Points, in no order, along strands that fork, close into loops and pass close to each other.
(in the rows, 128 means zero)
Two points are linked if the straight distance between their rows is under 180. Some points are linked to none.
dobif: [117  67 149 125  68 134 123  71 148  90 113 141  89 176 178 149 107  85
 165 160 111 100 128  89  90 100  97 130 110  79 164 132 179  70 128  79
 162  65 132  80 110 165 121  88  58 111 174 141  89 167 126 151 126  90
 228 144 145 116  89  82 159 110 127 115 188 143 134  93 120 163 102  76
 102 125 111]
vipuz: [154 170 111 148 116 126 132 140 145 155 151 128  99 114 101 105 197 108
 111 119 149 127 156 136  94 197 139  83 155 117 121 125 123 115  94 128
  77 152 141 110 132  64 150 121 118 110 133 137 160  61 113  92  93  78
 111  74 104 112  99 180 119 127  93 172  17 115 132 131 121  82 111 212
  90 130 123]
Fiti: [107  63 177 105 101 169 123  87 120  92  98 138 122 158 136 186 145  61
 134 146 154 111 131 131 128 131 111 140 118 123 165 155 178 101 156 121
 165  95 131  66 122 170 110 102  75 133 136 111 115 187 128 157  93 125
 220 125 139 150 114 115 102 112 109  90 172 120 125 105 135 186 140 103
 110 140 142]
mip: [127 121 128 146 136 146 104 127 126 109 135 110 114 123 102 145 109 146
 167 109  48 145  80  71 110  54 153 105 117 142 145 100 138 127 166 144
 104 166 168 134 156  94 119 121 145 119 135 141 152 127 122  97 188 156
  95 120 127 104 150 124 154 127 172  93 139 160 142 179 134 115 134 107
 136 124 155]
lis: [101  99 144  86 163 126 138 132  97 122 105 127 171 126 151 154  72 133
 121 124 140 124 113 169 189  94 108 159 110 143 129 143 133 146 162 141
 164 114  95 167 121 185 115 156 150 133  98 120 105 203 144 154 136 176
 131 176 161 168 149 111 124 148 129 107 226 109 130 105 132 160 151  83
 168 128 154]
zezed: [104 133 147 117 140 133  78 114 143 143 131 174  77  86  76 211 148 107
 121  87  91 139 116 120  97 125 162  94 118 153 111  87 169 143 129 174
 126 160 179 108 129  80 134 114 121 128  91 131 139  85 123 124 142 147
 101 114 138 142 164 168 115 177  94 117 121 105 169 173 133 106 125 152
 143 160 194]
gagod: [145 164 110 129 172  90 149 168 104 136 119  97 188 135 160  52  71 193
 112 150 148 131 129 156 185 107 125 169 114 138 118 145  58 169 137 127
 149 106  70 192 119 189 128 175 184 138 138 111 120 168 143 136 153 163
  81 170 139 134 156 102 143 113 175 146 185 129 109 105 150 124 163 103
 173  83  98]
nofan: [132 145 123 110 132 118 121 120 126 159 131 126 133  98 120 129 192 101
  81 117 177 125 172 169 128 195 101 117 158 124 114 158 128 134 103 147
 137 133 107 129 128 131 143 120 113 131 139 113 138  99 115 138  87 112
 134 112 111 133 127 153  90 141  77 158  98  86 111 103 109 123 136 176
  81 151 128]
Godi: [183 121 114 149 127 126 126 134 111  82 128  96 137 151 163  43  58 181
 157 144  95 139 104 128 136  85  98 153 132 121 134 143  76 116 133  79
 141 101 104 201 127 159 147 133 130 132 191 139 115 151 131 150 148 107
 119 204 101 100 118  64 158  82 185 127 149 171 109  92 106 126 137  78
 142 105  58]
Sula: [118 102 161 119 107 154 105  99 122  93 106 132  81 130  97 204 161  74
 145 112 104 128 119  80  97 110 131 119 135 138 156 117 196 104 152 137
 127 155 155  77 144 116 112  94  86 132 123 145 135 133 123 130 128 131
 165 110 138 125 127 145 118 126 124  81 138 121 150 143 130 144 119 120
  99 146 173]
Nuso: [186 156  96 167 138 141 109 123 114  81 139  88 130 126 128  64  62 200
 167 111  22 143  72 129 131  55 141 128 130 116 120 107  77 115 139 131
 107 156 159 195 146 113 139 119 152 114 193 136 123 100 128 159 175 134
  71 163 109 107 145  78 172  92 191 109 123 187 133 159  87  73 163 113
 143 124  82]
Litag: [ 79  93 142 147  70  96 124 136 153 142 136 151  66 145 153 152 146  90
 142 164 150 100 167  75  73 158 145 118 115 100 136 106 171  85  90  92
 118  89 149  83  71  99 142 118  84 124 113 151 134 105 137  97  89  78
 193 110 141 103  98 148 162 127 104 157 117 119 163 127 145 161  74 132
 147 157 111]
Mabad: [137 189  91 125 134 144 151 129 129 157 142 128 187  79  99 117 169 155
 105 104 164 142 133 158 164 142 119 124 144 140 107 161  72 169 133 191
 115 162  93 120 175 125 120 131 176 128 127 103 138 118 141 133 138 181
  96  97 120 149 150 147  77 143 118 113 109  89  97 131 129  78 172 170
 109 113 175]
Perap: [124 180 108 140 139  88 167 194 151 194 143 161 141 122 127  98 151 148
 106 151 191 131 167 153 127 199 186 117 101 152 107  98 107 159  88 129
 101 146 103 120 110  86 141 178 163 128  76 124 172  84 146  69 101 130
  82 101 110 148 107 202 124 143 102 171  55 111 128 150 173  91 121 186
 161  99 125]
razu: [106 113 151  93 135 184 134  71  99 104 108 125 135 118  89 192 180  85
 114  80 138 122 127 157 138 140 105 131 164 151 132 155 170 128 162 166
 139 152 125  88 162 151 114  85 100 141 133 105 124 145 121 164 118 159
 157 108 110 163 134 135  67 121  93  76 132  87 122 131 113 140 152 124
  85 173 195]
Rina: [144 157 111 106 140 137 138 116 111 155 132 116 168  96 119 121 185 125
  82 106 171 137 151 178 150 178  99 127 165 131 113 176  99 152 127 166
 139 140  88 137 155 145 140 118 136 131 138 106 121 121 115 157 116 148
 112 112 113 152 141 134  78 141  89 140 111  87 106 113 106 113 152 169
  89 148 153]
kizi: [132 103 150 120  98 177 119  73 128 101 118 110  96 139 103 162 215  57
 121 114 148 120 130 117  88 166  93 117 172 121 159 169 187  92 149 116
 139 141 136  58 152 128 124  71  70 134 158 116 121 134  98 158  98 100
 189  90 100 110 108 121  88  96 105 103  92 129 103 125 103 149 121 132
  51 163 144]
kanug: [134 163 111  89 149 123 124  99 113 167 128 145 158  67 125 144 145 134
  59  88 155 125 156 200 163 166 106 126 153 132  94 149 105 170 103 186
 155 143  81 158 148 149 136 118 152 119 103 103 103 116 111 173 106 168
  93 138 138 158 153 134  77 165  71 141 138  61 132 116 105 104 160 159
 117 150 176]
mig: [134 155 119 106 180  77 104 130 116 159 122 132 136 117 154  95  81 167
  83 121 121 127 143 192 161 133 145 141 124 122  89 119  92 161  93 143
 144 126  94 192  94 158 153 158 163 118 120 115 100 104 115 148 119 140
  67 171 156 148 161 104 138 147 113 190 152  99 149 132 100 121 156 160
 158 126 104]
gaz: [114  86 161 110 130 133 106 110 114  93 111 124  96 131 138 166  75 111
 148 118  76 129  86 128 138  83 124 124 130 113 134 101 171 111 154 122
 156 111 140 145 112 154 121 129 111 118 139 142 107 159 120 145 142 130
 143 176 160 134 136  91 148 136 134 111 192 130 162 129 100 162 127  87
 139 139 132]
tilu: [151 158 122 147 125 110 100 114 141 139 139 120  82 113 114 115 165 112
 108 101 102 132 137 142  93 169 137  86 154 107 110 110 135 114  93 133
  86 157 166 138 130  68 160 102 110 110 133 138 142  51 103 114 110  74
  96 100 122 110 130 134 130 132 101 175  49 117 157 151  88  79 113 203
  84 149 121]
diteb: [144 155 115 112 178  81 127 140 108 149 117 107 163 131 168  62  89 174
  88 149 139 120 146 184 158 140 123 154 134 116 108 140  72 160 102 118
 148 103  74 194  95 177 146 169 162 109 146 116 106 135 125 145 131 138
  85 177 145 137 152  95 141 112 135 185 164 104 133 100 111 136 148 139
 162 106  77]
vavo: [121 181 118 121 152  90 126 169 158 189 147 179 105  98 125 118 141 153
  97 123 154 136 158 163 125 176 194 110  91 152  94  81 116 159  78 148
 110 155 134 139  96  83 144 166 159 126  69 122 156  69 130  83 106 132
  68 101 128 152 137 182 145 164  86 174  58 101 149 164 147  94 124 191
 159 121 145]
nizo: [133 140 123 158  96 142 143 133 145 134 144 128  98 138 101 116 196  93
 135 147 155 126 156  83  66 191 127  98 155 119 150 130 144 108 111 103
  88 143 147  84 134  69 130 111  94 121 135 149 161  80 104  90 101  77
 150  70 100  83  84 174 123 117 109 153  30 134 112 125 140 117  85 170
  90 137 105]
kibaf: [117 158 131 119 142 110  92 137 160 160 144 169  92  90  94 157 146 123
  99  98 113 136 133 148 108 155 161  93 123 145  99  97 138 151 104 171
 117 161 160 130 123  84 139 133 143 123  87 127 151  71 115 112 116 131
  84 105 136 141 148 168 122 172  84 146  86  97 156 158 125  97 129 174
 147 140 166]
tes: [117 177 108 154 128  95 188 203 146 179 144 149 179 139 128  79 152 153
 106 175 223 131 166 130 153 189 168 135  94 154 119 117  85 177  95 110
  96 135  96 109 122 114 123 190 170 140  78 124 166 114 153  63 109 150
  97  93 111 143 102 205 120 132 138 147  79 136  94 130 194 106 117 156
 160  74 114]
puzok: [100  96 147  96 145 105 108  84 138 138 111 140 119 110 148 178 104  99
 109 123 144 104 123 192 133 144 103 125 152 115 128 126 168 113 112 118
 167  78 116 140 103 162 131 131  89 116 128 116  77 143 120 167 104 110
 159 163 152 161 133 106 108 143  76 155 203  79 147  92  85 159 116 143
 131 159 112]
toz: [120 106 136 129  97 138 131 157 135 116 128 135 124 152 127 135 156  96
 135 168 171 126 149  86 129 148 113 147 114 123 152 155 134 116 146 108
 136 106 133  82 115 132 120 119 116 140 113 129 147 154 142 113 102 117
 180 104 122 109 111 143 128 111 133 127 128 142 113 112 173 175 114  94
 136 114 113]
Lal: [173 137 126 170  82 134 105 107 129  95 145 103  77 154 116 101 138 142
 172 122  57 141 116  39  67 114 131 105 131 101 154 108 136  69 119  80
  74 147 167 113 139  65 142  95  98 122 158 181 141  95  98 112 166  87
 116 118 112  60 104 124 159  95 177 117  58 191 117 150 117 113  80 118
  93 122  92]
Nase: [130  93 147 106 113 161 126 117 118 108 111 126 132 143 119 149 152  85
 125 137 154 120 122 125 138 139  97 142 137 127 149 162 149 114 154 120
 153 108 123 101 130 159 117 112 103 141 133 120 120 170 127 143 104 129
 174 127 125 128 118 114 109 116 121 111 153 124 115 107 124 170 141 100
 105 137 134]
luzib: [118  86 155 123 113 140  98 119 105  80 113 128 103 138 122 175  94 120
 169 108  55 143  85  74 119  57 134 122 115 129 156 100 173 115 170 132
 139 144 141 130 139 129 118 117 116 125 135 151 133 162 127 120 171 151
 136 151 149 113 139 106 160 139 158  78 166 153 161 160 126 151 134  79
 136 132 164]
bapam: [139 135 114 173  75 115 163 161 149 140 145 125  92 181 145  75 153 126
 165 175 149 121 168  49  67 165 162 117 109 105 147 115 113  88  93  69
  89 103 133  83 103  76 138 119  97 125 113 163 156 101 116  68 111  60
 151 106  97  66  78 142 174  98 136 175  50 167 123 123 171 137  71 139
 137 134  72]
Gede: [ 69 132 134 133 166 115 158 167 129 151 135 158 179 101 114 181 112 143
 121 137 157 137 142 132 177  89 145 138  86 173 113 102 145 175 146 167
 134 144 135 135 140 128 109 162 190 155  53 122 160 150 153 113 132 194
 121 117 155 160 161 168 106 178 144  94 173 134 131 140 183 122 140 104
 175 111 195]
Tesef: [183 153 113 170 125 119 112 109 129 100 136  91  90 149 128  77 114 160
 148 112  44 138 106 101  88 114 143 115 137  97 122 103 119  82 107 104
  80 153 175 159 130  74 156 102 108 127 182 163 131  70 100 138 156  75
  88 137 115  81 127 100 163  92 169 131  66 175 140 159  84  93 113 151
 107 131  79]
Puzu: [137 123 135 111 116 176 126  90 124 115 126 108 118 120  93 148 221  84
 111 103 154 129 133 138 112 167  92 119 169 135 147 178 156 116 152 143
 125 144 123  78 159 134 124  85 103 144 146 101 126 127 110 144 107 126
 162  88  88 133 115 135  73 110  99 103  85 117  93 129 105 136 136 148
  61 164 157]
Suv: [141 185  94 131 153 118 142 160 135 155 134 124 171 103 109  99 134 166
 115 120 146 138 126 137 160 128 134 124 128 145  99 133  73 163 127 171
 104 159 115 137 162 120 120 143 181 133 121 120 143 113 137 109 149 165
  84 110 130 136 144 139 112 142 151 131 126 116 103 139 145  86 168 157
 131 105 145]
fuseg: [135 132 128 111 128 118 110  96 128 136 130 118 104 109 119 145 181  83
  87 100 152 120 152 172 100 187  98 101 178 113 120 146 160 106 102 128
 133 123 131 127 131 117 149 101  89 113 146 121 118  85 104 146  84  77
 145 117 126 126 125 127  92 138  69 154 103  90 138 101  92 118 122 175
  63 168 124]
musik: [161  95 119 127 145 122 121 102 117 105 122 101 134 142 159  85  67 160
 128 137  96 134  94 159 134  98  94 134 168 107 131 140 116 113 117  88
 144  90 109 191 121 169 132 132 117 121 183 144  94 143 120 163 137 104
 132 202 126 120 126  62 150  95 150 144 169 137 131  95  76 143 121  94
 132 124  63]
Tem: [139 146 117 167  87 136 144 153 143 135 146 126  87 153 111  94 162 125
 158 153 128 132 144  55  76 165 160 102 125 120 146 110 127 109 109 102
  78 142 158  93 129  68 128 131 105 125 122 160 162  96 113  79 127  87
 123  92 100  85  84 169 154 109 142 146  31 156 123 143 155 115  86 154
 121 125  96]
neser: [137 124 116 160  75  89 150 146 148 131 147 130  88 188 168  70 120 143
 164 171 122 117 161  59  67 133 144 133 105  90 140 114 120  83  96  63
  96  82 139 111  91  95 151 120  97 122 139 168 130 110 125  80 112  57
 161 136 110  69  91  94 189  96 146 174  86 177 133 113 143 152  81 114
 141 134  76]
Luf: [114 143 120 138 121 160 154 157 139 145 134 152 160 113  85 145 199  98
 114 143 195 135 159 115 128 179 121 137 127 158 136 154 130 151 135 142
 120 140 125  76 144 108 113 136 158 150 105 117 171 118 140 104 108 151
 145  67 101 137  99 199  79 139 101 107  77 133  77 124 173 123 129 138
 127 108 148]
tevit: [110 174 135 119 183  98 106 164 156 180 139 165 139  90 123 137  86 184
 107 107 113 137 130 160 159 104 184 126  72 152  79  88  90 187 103 178
 127 158 141 164 111 117 130 168 187 125  80 107 131  93 135 116 144 169
  52 117 149 154 186 135 144 181 118 148 131 123 143 183 137  94 161 156
 175 125 171]
donuv: [141 106 137 114 126 127 132 166 107 108 117 114 159 160 153  96  83 139
 153 152 144 129 118 104 175  87 100 164 108 132 145 149  93 135 160 104
 153  90  98 157 129 165 122 140 144 144 128 114 135 195 152 119 141 138
 141 158 123 113 132  98 145 112 169 114 176 155 103  97 153 158 140  63
 155  84 115]
gakim: [143  87 126 130 126 132 128  57 126 113 114  95 110 119 163 145 121 116
 112 100 115 129 104 184 106 148  76 111 200  93 127 150 157  91 102  92
 149 106 123 149 125 152 135 101  79 111 186 131  75 109 113 181 108  69
 156 152 131 134 127  63 114 117  93 145 146 110 141  98  46 131 103 143
  68 174  86]
veb: [122 170 103 139 135 123 142 166 149 155 142 131 136 113  88 110 145 152
 131 133 132 129 123 109 128 140 152 103 118 151 120 114 106 148 137 153
  90 163 150 108 150  86 117 151 157 130 110 125 158 100 135  90 145 139
  92  85 112 129 118 172 122 137 150 134  77 125 114 151 151  82 134 156
 135 103 135]
Kiger: [103 104 132 140  84  86 132 142 152 126 143 141 101 172 176  97 101 128
 160 174 128 103 145  88  97 115 127 142  94  84 138 114 138  93 107  72
 123  64 132 121  68 132 147 126  96 118 140 149 116 149 145 100 113  84
 175 152 126  91 109  87 193 109 137 166 145 149 142 103 139 166  82  99
 157 114  86]
Lat: [137 151 116 146 136 130 110 148 143 127 145 119 116 127  96 118 116 158
 157 122  73 147  86  81 110  93 170 102 116 138 134 101 110 127 141 154
  86 170 177 124 148  76 121 136 148 117 137 130 151 106 125  92 177 142
  80 108 113 108 139 144 152 129 169 123  93 154 137 181 143  92 131 136
 141 110 135]
kosu: [116 118 127 145  80 143 156 193 137 116 140 142 132 167 134 103 140 111
 149 182 168 130 164  63 131 150 142 149  92 134 161 125 115 125 130  97
 126 105 138  74 125 116 104 143 130 139  87 134 161 146 152  72 118 112
 163 101 111 103  86 179 154 121 148 142 105 164 105 122 212 161  94  86
 164  92 104]
fufip: [ 78 145 137 130 166 110 126 169 147 167 142 171 145  84 101 171 109 158
 116 119 135 136 135 145 158 110 166 125  80 169  90  83 128 184 127 178
 130 162 153 139 122 111 120 163 185 145  61 122 155 111 141 108 144 174
  85 112 148 160 167 165 120 187 126 121 144 129 139 172 172 106 140 129
 184 124 188]
Tum: [131  85 123 131  65 127 123 118 147  98 132 133 104 173 175 112 115  92
 159 175 131 107 145  72  98 108  97 140 101  72 161 143 137  86 135  61
 144  61 126  87  97 151 129 102  74 119 155 140 113 164 141 131 117  81
 209 147 126  96  93  90 166 103 145 129 162 163 114  92 147 168  96  69
 116 115  96]
Fizi: [127 118 131 127 119 115 107  82 128 130 123 119  83 111 137 159 136  92
  96  96 117 115 123 167  98 159 100  94 178 103 117 117 177  99  96 114
 136 123 141 139 119 127 147  96  77 107 152 129  97  90 108 159 101  66
 142 136 148 123 121  96 116 135  83 157 128  95 161 111  68 129 111 158
  75 175 110]
famo: [170 100 109 134 143 128 119  81 111 116 124  91 133 122 162 103 100 146
 106 111 100 136 103 198 134 128  80 125 198 106 122 156 115 112 109 100
 149 113 109 179 135 164 138 119 106 105 191 138  83 122 107 173 120  94
 122 179 131 142 127  65 118 106 122 154 146 112 142  96  50 127 115 134
  89 156  65]
gebed: [103 142 124 119 161 121 161 174 114 148 127 140 199 110 129 128 121 149
 113 137 174 135 139 141 190 109 121 155 103 165 116 145 104 175 158 152
 144 136  96 144 146 160 115 157 186 158  78 111 150 172 144 121 134 188
 110 120 142 161 152 146 104 150 145 106 173 125 108 120 176 133 152 100
 149 100 161]
tavik: [115  56 167 105  90 155 126  63 138  93 101 132 109 166 169 175 111  72
 155 154 132 103 125 130 113 107  93 131 122  97 165 142 187  80 146 101
 171  67 123  78 117 174 114  92  61 120 168 124  80 186 125 168 119 101
 228 138 145 150 104  83 130 114 108 108 204 117 130  87 112 175 118  94
 107 127 121]
guze: [124 177 109 134 169 101 167 172 108 151 124 111 213 113 151  67 112 182
 105 149 181 141 132 149 198 112 123 166 106 147 109 149  52 186 137 151
 139 126  64 161 142 180 118 175 199 154 106 103 131 167 143 130 153 179
  85 134 152 141 165 127 110 129 176 125 176 123  92 117 171 114 171 116
 155  85 138]
Gopi: [110 110 136  96 145 178 153 103 106 115 105 121 181 115 103 160 146 112
 134  99 142 131 118 146 159  96 106 145 140 172 124 164 134 148 174 166
 137 159 115 113 171 157 107 108 141 141 118 105 136 174 137 147 138 175
 138 109 125 164 144 129  96 130 127  66 159 104  99 125 137 144 164 105
 103 146 192]
vude: [103 111 139 128 126 161 146 162 111  98 129 141 168 149 121 164 119 111
 155 157 137 138 123  71 153  77 127 143  82 171 156 129 142 142 172 141
 131 139 135 109 156 133  97 137 156 146  77 119 163 182 163  85 139 170
 161  96 132 127 131 158 135 149 171  65 151 169 120 129 200 152 131  73
 145  92 172]
tufom: [131 172  99 146 120 161 164 153 151 143 151 124 163 111  64 126 185 128
 128 130 161 135 125 109 117 159 128 103 135 158 129 150  98 140 147 160
  92 169 136  79 175  78 107 139 158 135 127 109 163 103 137  95 130 152
 111  69  96 130 105 191  94 141 127 104  63 119  85 144 159  79 131 156
 109  92 149]
mon: [130  96 152 133  88 168 109  91 129  92 113 133  77 151 106 192 189  64
 143 133 131 126 133  69  83 139 120 117 144 124 174 141 193  89 135 116
 126 146 150  51 143 117 108  76  69 131 138 132 135 124 112 132 117 112
 189  93 129 106 102 144 108 103 119  86 109 139 128 131 138 153 106 118
  74 149 156]
Lumu: [ 85  85 162 140  88  88  98 110 154 134 133 155  51 145 144 172 129  89
 144 130 110 112 147  86  74 135 151 108 113  98 133  86 193  85  93 101
 128  99 163 105  69 103 144 120  75 119 128 154 112  98 124 113 110  77
 165 134 153 111 122 128 170 127 114 148 133 125 174 137 114 161  79 131
 127 159 114]
Liku: [194 191  85 160 161 117 115 155 119 118 134  87 143 125 121  51  81 206
 142 119  55 133  98 144 150  90 160 139 128 106  96 116  63 142 113 149
  99 157 149 191 139 104 138 135 172 115 182 132 107  86 143 147 162 142
  65 143 118 114 148  87 159  95 177 135 103 155 128 175  94  60 179 159
 145 113  74]
notal: [115 148 113 158 105 131 176 205 142 145 142 138 159 149 117  95 131 137
 143 175 186 127 150  85 153 152 153 137  86 165 142 111 106 161 125 121
 107 133 135 105 133 108 104 173 169 150  77 131 171 136 154  58 119 142
 120  88 111 122  98 196 136 136 164 127  88 162  99 135 216 124 110 115
 170  76 118]
pomu: [126  94 128  83 152 181 146  76  79 114 108 105 195 123 144 131 127 139
 135  83 139 128  99 177 175  89  92 169 166 160 130 187 103 155 187 149
 160 134  84 146 162 199 109 114 149 134 140 101  94 203 134 168 151 180
 122 140 120 181 140 104  91 114 128  80 175 108  93 108 121 155 165  94
 100 146 160]
karo: [116  94 155 126 152  88 101 130 140 116 136 140  88 148 159 109  51 158
 142 126  61 132 106 134 109 100 149 126 107  97 109  85 136 123 102 108
 136 112 159 183  65 128 147 151 113 124 168 135 109 101 119 142 145  93
  99 190 142 106 149  75 189 127 130 157 149 173 172 145  88 156 116 109
 155 127  89]
savo: [ 92 130 124 126 140 170 167 136 132 136 125 162 178 105  83 172 183 103
 114 134 186 142 151 129 142 148 122 142 116 178 125 156 147 165 154 158
 118 152 125  74 161 123 104 124 170 169  95 101 169 138 154 118 109 183
 154  76 108 157 118 195  62 146 101  67 117 131  85 131 180 123 138 124
 125 113 188]
Lavaf: [109 105 141 138 119 104  89  91 137 129 122 136  62 128 135 167 119  96
 124 108  91 121 113 128  85 132 126  96 147  99 123  92 187  93 105 114
 133 121 165 131  98 113 141 110  88 118 139 145 103  83 104 147 114  75
 138 149 153 121 134 104 138 132 105 145 138 114 170 133  84 141  96 143
 104 163 111]
datif: [165 137 122 172  72 157 126 135 134  99 142 116  89 159 106  99 148 130
 181 143  88 132 118  14  73 120 143 109 119 124 173 118 119  86 132  88
  85 142 157  88 157  69 118 108 102 128 134 164 159 122 108  91 160 106
 128 103 103  62  85 151 154 103 178 117  54 191 105 139 161 109  88 109
 104  98 102]
pev: [166 183  90 146 156 116 129 159 124 135 133  93 163 120 122  64  93 189
 133 123  98 126 105 139 153  99 148 136 128 124 112 116  66 152 130 152
 109 151 130 171 146 124 128 146 180 129 143 118 133 118 134 128 162 156
  68 135 129 119 150 112 149 119 178 131 118 137 124 149 122  86 175 151
 143 100 101]
Fepum: [203 150  99 163 132 132 120 131 112  63 132  89 137 145 152  30  50 196
 173 132  62 138  85 116 134  61 119 152 129 127 130 123  63 109 136  96
 134 132 122 214 151 139 148 130 144 131 196 143 119 136 137 166 166 116
  99 198 100  97 130  75 170  66 209 100 132 197 111 116  93 104 157  83
 146 106  64]
lur: [150  66 142  80 138 175 130  91  83  96 106  96 172 144 164 122 105 125
 142 108 129 135  84 172 172  90  91 169 167 140 147 186 110 129 174 112
 173  97  79 149 144 205 112 118 121 124 159 114  79 214 133 170 143 156
 153 160 119 173 125  84 106  99 134  89 187 116  99  94 107 168 145  72
 123 132 123]
lupu: [128 132 117  98 169 119 138 118  93 153 114 115 181  99 142 133  85 167
 101  98 131 123 114 185 187  92 112 153 142 139 102 147  90 169 151 156
 170 127  78 183 135 191 114 150 173 118 114 120  96 167 128 166 153 185
  86 167 160 165 152 104 110 144 126 126 199 100 136 114 111 134 158 109
 150 139 150]
miv: [123 178 122 112 191  85 116 155 129 176 137 150 152 107 142 109  82 188
  93 120 126 122 140 178 168 118 170 145  93 139  79 106  79 187  97 164
 145 144 102 184 101 141 141 173 194 130  93 108 115 110 136 130 139 171
  52 141 155 148 177 118 143 163 131 168 148 114 142 162 132 110 169 151
 177 110 131]
bop: [113 143 124  84 161 135 142 105 105 162 120 145 180  78 134 156 124 146
  82  86 148 132 133 194 177 125 110 146 143 146  98 150  95 173 138 176
 160 142  82 162 152 179 117 129 162 126  88 108 104 150 127 180 135 194
  98 147 145 178 158 123  78 156  84 117 176  74 127 111 115 120 170 129
 133 147 187]
kena: [ 83  84 171  96 161 102 110 130 120 126 115 146 137 120 145 183  55 116
 126 131 115 117 124 178 177  94 127 150  91 118 113 108 167 140 150 134
 173  88 121 157  85 175 126 172 132 130  94 120  90 194 146 160 136 164
 139 188 171 166 155 109 144 168 120 125 240 113 165 113 111 171 130  97
 191 127 149]
diz: [ 76  91 134 144  80 106 146 154 159 150 133 159  95 144 145 150 174  77
 123 181 206  97 196 109  92 188 141 140 112 117 138 123 154 100  95  95
 126  86 133  64  68 106 131 116  91 129 101 129 149 113 161  94  61  90
 201  87 131 124  98 180 130 140  75 162 112 107 143 115 159 171  80 138
 163 155 107]
til: [178 175 105 173 121 120 117 127 136 129 141  92  92 131 118  83 158 145
 131 105  65 142 117 109  87 145 159  96 137  93 115 113 115  88  99 119
  52 169 186 131 142  56 153 110 121 102 163 146 138  48 111 118 140  76
  85  99 109  88 119 135 146 103 144 166  20 149 139 159  89  52 108 209
 103 128  93]
vum: [ 85 112 153 110 141 148 100 106 125 110 108 158  92 106  84 229 146  86
 130 103 105 135 115 112 113 117 147 116 119 153 130  97 199 128 154 165
 137 161 157  94 145 113 123 108 109 137  89 135 139 117 138 134 140 160
 136 114 146 145 153 162 108 160 105  80 150 100 161 153 135 129 137 125
 139 160 200]
Tadol: [153  83 137  94 130 159 132 101 108 103 113  99 147 144 142 124 121 113
 136 123 139 129  95 144 140 124  83 149 165 127 149 173 126 116 155 110
 161  96 101 136 137 178 117 116 100 130 159 118  98 184 114 167 126 123
 164 154 123 142 116  88 104 107 124 109 164 120 105 100  97 161 131 100
  99 140 106]
Lorop: [ 97  72 167 101 145 112 106  99 125 106 111 145 111 133 149 177  48 113
 145 126  94 122  94 172 156  87 127 137 117 105 130  97 178 113 141 118
 169  83 127 155  89 172 123 154 107 116 131 127  90 176 130 158 140 134
 155 194 166 153 141  82 157 153 123 128 229 117 176 110  86 171 118  95
 174 133 130]

How many points has the smallest loop of links through each point below? Write 0 if it is on no loop.
nofan: 14
kizi: 19
miv: 9
Tesef: 8

A fork is a point with three links, a tip a point with one. Leave the first point through the second and follow the links. Name the first fork or tip that comes.
Tesef / til: Tem
Gopi / razu: Nase
musik / Godi: Suv
bop / lupu: veb
Suv / pev: Fizi
gaz / Lorop: Rina
